Each row is a point on a tangle of strands that fork and nearly touch. The rows are in no order.
In the rows, 100 means zero.
Points whose rows are less than 95.6 apart are linked; no others are. Some points are linked to none.
j975: [111  92 119 139 104 101 106  60 115  72 122  87 125  97 118  92  87 108
 130  80  83 101 115 108 115  75 118  86  73  99 121  96]
j747: [151 121 118  89  74  75 101  85 110  75  89 115 120  57  71  83  98  98
 109  99 106 101  81  99  75 110 104 103 110  89 115  83]
j376: [ 61  84  84 104 112  76  72 104  93 107 104 121  92  90 124 120 110  80
  98 102  95 104 117  82 108 116  94 101 114 121 103 113]
j966: [114  82  71 114 122 110  99 108 128  73 104  90  79  96 123 105  65 119
 103 104  86 110 116 107 107  94  93 103  89 124  97 129]
j466: [135 137  98  71  91 122  90 133  77 121 103  91  95 100  73  88 104 114
  81 104  96  77  78  73 119 117  80 121 110  87 102  89]
j656: [ 83 101 132  77  82  65  97 114 100 113 108 135 105  98  91 104  97  72
  99 106 127 106 108 106  96 120 106  92 144 109  62  66]
j111: [145 158 117  83  95 104  85 104  80 115 109 104  91 111  75  96 108 117
 100  86 100  77  72  89 122 107  99 128 108 109 109  86]
j103: [ 81 111 104  87  90 109  94 131  83 135  78 128  94 100  77 139 107  97
  85  90 107  86  82  66  92 132  73  92 123  84 111  87]
j528: [ 76  97 114 106  67  87 115 108  97 111 153  95 147 138  73  95  95  88
  80 103 108  92 117 108 112 103  95  72  89  79  86  74]
j647: [ 98 102  84 119 112  65 120  91 111  70  88  86  77  74 115  71 130 103
  99 113  70 124  97 101  90 101 123 136  97 149 117 141]
j443: [114 125  95  60 117 138 100 111  82  96  78  89  50 104  98  45 120 122
  91 125  95  99  71  86  94  98 112 124 124  99  93 133]
j535: [106  81 117 107 103  57 117  67 119  68 116 108 103  76  97  72  99  91
 115 106  84 115 125 143  77  92 134 101  95 105 101  81]
j39: [ 61  70 104 102 102  92 124  73 106  90  95 126 126 104 112  99 101  80
 113  92 132 102 114 138  84  92 118  61  95  75  95  83]
j955: [139  98 109 145 106 100 115  66 124  63 107  84 103  97  95  82  88 124
 107  97  67 114  93 126  85  82 127 108  67 103 124 117]
j690: [119 108  81  83 122 146 108 125  86 107  84 136  62 109  97 123  79 119
  84 100  89  76  75  86 103 122  87  96  94  62 118  96]
j561: [ 93  93 113  86 101  90 103 113 112 103 103  87 104 116 114 108  59 103
 108  88 143  88 126 129 101  87  71  59  91  92  73  60]
j605: [ 98  99 126 109 128  85  62 116 104 132 101  84  58  81 132 109  83 123
  88 103  82  86 117  80 121 102  84 114 104 136 117 106]
j316: [ 87 127  99 104 104 140 118  93  72 117 110  90 112 126  86 127 119 112
 125  59 132  89  87  69 127  89  89  94  92 113  97 114]
j817: [132 115 105  52  92 127 103 127  72 100  81 112  97  84  63  65 118 107
  92 107  89  80  74  75  94 129  96 121 127  62 110  76]
j290: [111 101 102  87  89 113  91 109 120 107  60 101  98  81  99  90  98 108
  92 120 129  99  71 115  72 100  96 103 108  80  87 103]
j879: [ 90 111  78  72  70  71 113 108 102  86  92  82 137  67 108  79 120  75
 102 100 131 128 116 103  92  96  76  81 115 108  72 100]
j289: [ 91 110 104  80  79  64 105 105 115  92  85  77 118  89 113  90  89  89
 109 103 150 106 117 121  89  88  70  61  94 103  65  81]
j375: [ 66  83 107  95  67  93 128 121  99 115 120 100 139 118  70 112  83  82
  76 107 125  92 114 115  87  99  78  56  91  63  79  74]
j46: [134  92  91 133 121 113 111  89 124  63 108  85  74  98  95  84  72 127
 102 107  57 113 111 108 100  92 116 121  66 117 118 128]
j356: [ 76  98  64 114  90 110 125  81 104  86 106  91 146 104 124 104 121  93
  98  89 108 121  99 114 114  83  90  69  74  85 113 135]
j797: [103  92  74  93  98 146 129 110  70  77 127  88 117 137  67 100 106 108
  93  91  89  93 120 123 100  98 100  89 110  78  93 101]
j664: [ 81  90  83  95  99  73 108  88 113  79  77 109  96 107 125 103 107  75
 112 104 111 132  97 123  79  96 118  99 127 133  65 116]
j638: [101  89 114 136 113 115 106  58  95  84 140  88 127 133 110 106  98  88
 131  76  91  82  99  86 133  76 118  95  74 103 103  85]
j954: [ 86  90  97 111 112 106  98  90 119 101  55 105  73 115 142 133  91  92
 130  84 126 129  96 104  91  88 111  85 124 129  69 112]
j717: [ 84 102  94 123 103 108 101  82  68 115 112 130  93 133  84 130 113  86
  94  81 103  65  60  95 101 105 110 103  79 103 100 102]
j2: [117 104 122  82  81  59 106  74 102  84 116 103 120  71  80  64 120  91
 114 113 101 111 113 123  77  95 124 111 117  97 103  75]
j504: [ 63  97 130 117 119 100  88  83 101 114  59  86  74  70 149  91 125 103
 108  86 107 116 108 105 115  76 118  91 124 122 113 124]
j97: [ 58  91  93 115 117  82  89  85  95  97 108 105 104  93 138 120 110  70
 127  78  93 112 121  72 134  95  99 103 106 145  97 117]
j787: [118 107 105  68  96 113 126 128  83 100 102 108 101 119  64  92 103  85
  89 101 108  81 101 139  94 104 112 106 130  74  60  50]
j951: [ 97  73 103 102 126 139 110 104 114 109  84  84  91 127 127 120  63 119
 111  87 132  86 110 133 107  73  97  75  82  80  80  81]
j911: [ 77  94  87 102  79  90 126  72 104  79 103 110 152  96 105  94 113  83
 100  93 119 112  95 127  82  91 103  54  88  69 105 103]
j37: [ 86 102 100  88  94  89  71 116  98 115  66 102  74  79 129 113 106  94
  83 120 101 116  94  68  96 116  84 102 134 113 106 126]
j427: [ 88 106  91 100  88 105  75 115 106 141  42  99  71 107 116 127 114  87
  79 123 115 128  74  72  73 115  86  89 127  92  87 121]
j821: [103  69  71  86 102 122 120  84  84  64 122 107 112 121  75  89 120  94
  99 116  86  99 104 140  75 104 119  90 115  73  96  98]
j785: [121 106 118  73 112  98  97  92  74  89 118 137  89  90  78  97 107 100
 111  92  75  83 128 112 105 114 122 116 129  85 121  49]
j988: [112  97 122  72 114 106  83 114  89  92  71 116  54  61 109  67 102 122
  98 115  78  90 114  91  94 119 105 115 140  92 124  95]
j348: [102 106  86  56 110 153 114 135  84 107  50 105  69 115  78 102  98 109
  94  99 107 118 115  95  87 117  88  91 137  84  69  98]
j886: [ 98 110 147 118 124  91  61  96  90 138  99  89  59  96 127 103  95 112
  99  85  91  74  99  90 131  90 107 120 108 145  99  87]
j478: [112 107 102 116  80  49  95 111 141 110 106  75 125  51 124 103  96 109
  85 108  98 114  99  85  97  93  74  99  71 109 130 111]
j503: [ 90  90  88 119 128 101  98  91 109  80 114  75  93  96 128 101  90  94
 136  81  80 109 132  92 135  85 103 113  89 149  99 121]
j993: [ 96  89 104 123 111  51  87 114 137 114 117  68 101  71 121 100  72 107
  96 105  84 122 148  98 109  95  82 108  74 129 115 101]
j917: [103 108  81  95 103  80 118  80 111  66  83  99 103  82 123  92 118 101
 117  93 104 131  96 111  96  91 112 101 114 134 100 134]
j766: [ 84  79 101 111 132 144 101  89 118 112  71  88  78 121 136 121  89 114
 122  91 127 104  95 111 107  71 110  96  90 106  74 114]
j384: [108 100 117 121  76  44  94  95 135 101 137  89 127 121  92  91  67  78
  95 122  93 119 107 116 100  96 105 105  65 115  77  89]
j746: [ 86 113 107  79 102 131  81 128  79 150  45 117  61 108  91 123 113  99
  70 108 100  99  77  58  89 131  78  84 123  73 108 102]
j406: [100 116 137  97  91  51  78  94 104 107 105 121  82  83 103  97 102  87
 105 104  96 105 102  96 101 112 119 119 143 139  91  75]
j45: [105 109  88 113  94 110 110 116  88 116 105 125  90 145  80 149  90  95
  82  93 104  68  51 101  97 107  98 107  91  94  93  94]
j557: [ 80  78  81 121 106  94  85 111 132 117 124  66 126 135 118 110  79  98
  87 111 100  95  96 119 112  83  87  93  67  99  93 109]
j548: [ 96  95  95 107 120 118  89  67  69  98  80 145  75  98 104 118 121 102
 107  89  99  74  59  82  90 115 121 109  92  97 126 116]
j428: [129 141 132  98  84  66  77  89  97 110 114 123  89  94  79 105  99  98
 104  97  92  91  90  84 111 106 106 133 111 126 107  73]
j258: [115  83  75 118 105 132 105 107  91  81 138  95 112 142  96 112  73 103
  85 101  69  96 122 122 115  94  97  84  87  79  86  85]
j627: [102 101  64  65  73 110 116 128  88  94  72  83 122  82  82  85 120  87
 101 107 124 126 100  76  83 105  73  95 123  88  76 121]
j388: [ 82 121 130  87  91 116  93 119  91 143  84 111 122  94  72 116 110 105
  94  76 133  80  86  87 111 114  79  85 117  73 118  73]
j186: [127  85  58  69  83 102 117  97  86  56 108  98 108 101  79  76 120  89
 108 125  89 113  94 112  66 109 111 116 121  87  91 110]
j118: [ 53  61  99 109 121 121 114  78  91  95  82 138 101  98 117 125 116  83
 124  89 117 101 113 108  87  95 124  84 109  79 101  94]
j505: [ 77 112 114  92 104 117  98 100  90 118  96  98 117 106 103 107 111 105
 118  75 133  95 106  99 120  95  92  91 118 103  96  91]
j484: [ 69  88  98  78  84  71  92 117  96 105 106 134 109  87 100 113 100  70
  91 112 112 108 129  83  93 127  83  87 135 103  83  84]
j851: [100  93  78  90  64 103 124 129  98  97 108  94 140 106  65 123  82  84
  85 102 119 102  98  99  75 111  59  63  95  71  81  93]
j280: [ 99  81  99 101 126 110 101  87 109  82 108  64  89 105  99  53 119 114
 103 114  85 101 113 150  93  83 138 124  94 105  99 115]
j660: [141 103  92  70  92 123 105 131  96  87  94  69  76  80  89  44 102 122
  96 132  91 107  97  84  92  92 104 143 110  97  86 112]
j857: [122 116 115 110  95  86  89  98 131 108 100  94 110  75 118 106  78 128
 108  83 119 102  89  97 104  94  84  86  85 100 125 103]
j456: [ 85 124  87 110 107 129  99  84  59 132 115  90  98 133  90 116 121 109
  95  72 117  74  66  83 121  94  96 105  72 118  91 126]
j117: [ 70  98 141 126 125  96  83  75 101 119  88  79  89  85 138  85 118 102
 123  80 107  84  96  94 127  74 124 110  91 132 109 107]
j907: [116  94  82 103 104  86  88  98  98  83 116 117  79 122  86  97  96  84
  87 124  63  88 100 103  96 112 113 137  93 110  99  94]
j330: [113  97 126  80 109  89  76 108  84 101 103 127  71  73  97  85  96 107
  97 109  68  87 143  97 114 117 103 129 122  97 123  63]
j626: [117 117 129  92 116 101  80  83  86 101  74 129  58  76 105  86 113 121
 105  95  87  73  70  89  94 118 121 118 118 105 134 100]
j953: [ 92 105 115 124  89  67  87  96 124 121  96  80 105  52 112  78 123 112
  75 120  92  91  88  99 102  92 105 122  68 100 140 116]
j775: [ 89  86  85 114  79  57  89 109 136 111 131  83 127 121 108 110  76  76
  83 124 107 110  89 109 100  99  86 100  77 106  79 100]
j763: [103 104  67  74  83 111 106 138 105 118  95  78 120 102  88 121  92 100
  88 105 128 118 106  75  89 113  54  84 108  95  78 109]
j552: [118  97 106 145 101 127  99  86  89  97 151  88 129 149  94 118  79 106
 101  87  58  85 106  95 129  91 105  82  66  85  98  74]
j957: [ 85  71  84 108 125 124 106  72  91  74  87 142  92  85 117 128 104  95
 120  91  94  95  99  90  94 109 115  92 100  83 124 117]
j658: [105 110  75  75 107 120  98 103  86  84  68 109  46 114 113  76 119 111
  96 123  89 112  70  77  81 111 108 118 126 114  93 150]
j976: [138 114  87 100 110 132 111 117  97  98 110 126  91 118  89 146  71 116
 102  75 101  84  76  83 114 114  80  89  99  88 111  89]
j437: [118  87 136 138  84  58 101  92 128  92 119  68 116  98  83  68  73  96
  88 128  74 123 127 128  81  78 109 123  55  97  93  81]
j155: [101  90 106 123 127  71  69 111 109 115 118  91  71  95 111 116  68 102
 100 104  56  98 126  79 119 105  85 130  70 137 125 101]
j984: [125  91 103 119  69  80  89 105 110 103 109  67 114  61  88  57 119 103
  81 139  85 102  96  96  87  84 113 143  70  83 111 109]
j986: [ 75  97  54 118 103 111  89 107 104 108 120  69 120 122 109 107 112  97
  86 107  98 106  95  98 117  93  81  96  67 104 105 144]
j875: [128 128 106  98  85  91  99  80 114  85  94 124 125  83  86 115  95 103
 115  79 122  94  64  92  94 110  96  85 103  95 125 102]
j718: [ 84 103 110 124  89 105 107  97  72 119 165  96 128 159  68 103 102  80
  83  94  76  77 104 103 128  99 114  97  74  96  90  79]
j511: [ 89 109  76  66 110 160 127 125  71 104  84  97  90 128  65 108 113 116
  99  88 112 103 117 101  96 103  94  98 121  91  84 112]
j234: [ 83 104  78  99 100 133 116 102 106 119  75 113 114  99  96 146  99 110
 105  80 125 113  89  76  91 106  79  64  80  71 119 124]
j336: [136  99 105  88  89 113  96 107  96  91 108  75  99  74  78  47 113 122
  86 130  79  94 108 100  91  88 110 134  92  75 115 101]
j34: [ 91  81 115 131  95  64 108  62 122  74 122 107 131  84 115  86  87  89
 108  95  73 116 125 121 102  88 120  77  68  94 120  90]

A fork is a point with three links. Follow the links from the first point to the second and name the forks in between, in order.
j45 / j427 => j717
j388 / j34 => j376, j975
j478 / j797 => j975, j552
j111 / j785 => j376, j717, j548
j406 / j717 => j376
j117 / j797 => j478, j975, j552

Follow the links from the first point to the second, and from the first to the third. Name the last point that the two ways share.
j2 / j406 / j917 => j975
j511 / j627 / j504 => j552
j911 / j976 / j466 => j717
j886 / j658 / j746 => j478
j993 / j797 / j505 => j975
j437 / j976 / j388 => j717

A fork is a point with three links, a tip a point with one. Leave the first point through the second and follow the links. Name the first fork or tip that comes.
j817 / j466 => j376
j627 / j879 => j647
j986 / j356 => j548
j34 / j535 => j478

Name the points in between on the shortest way along the links from the first point to the second, in order.
j747 / j717 => j2, j535, j34, j975, j955, j46, j966, j503, j97, j376, j37, j427, j746, j103, j388, j505, j316, j456
j2 / j528 => j535, j34, j975, j638, j552, j718
j986 / j505 => j356, j911, j39, j118, j957, j548, j717, j456, j316
j718 / j117 => j552, j638, j975, j34, j535, j2, j747, j875, j857, j478, j993, j155, j605, j886
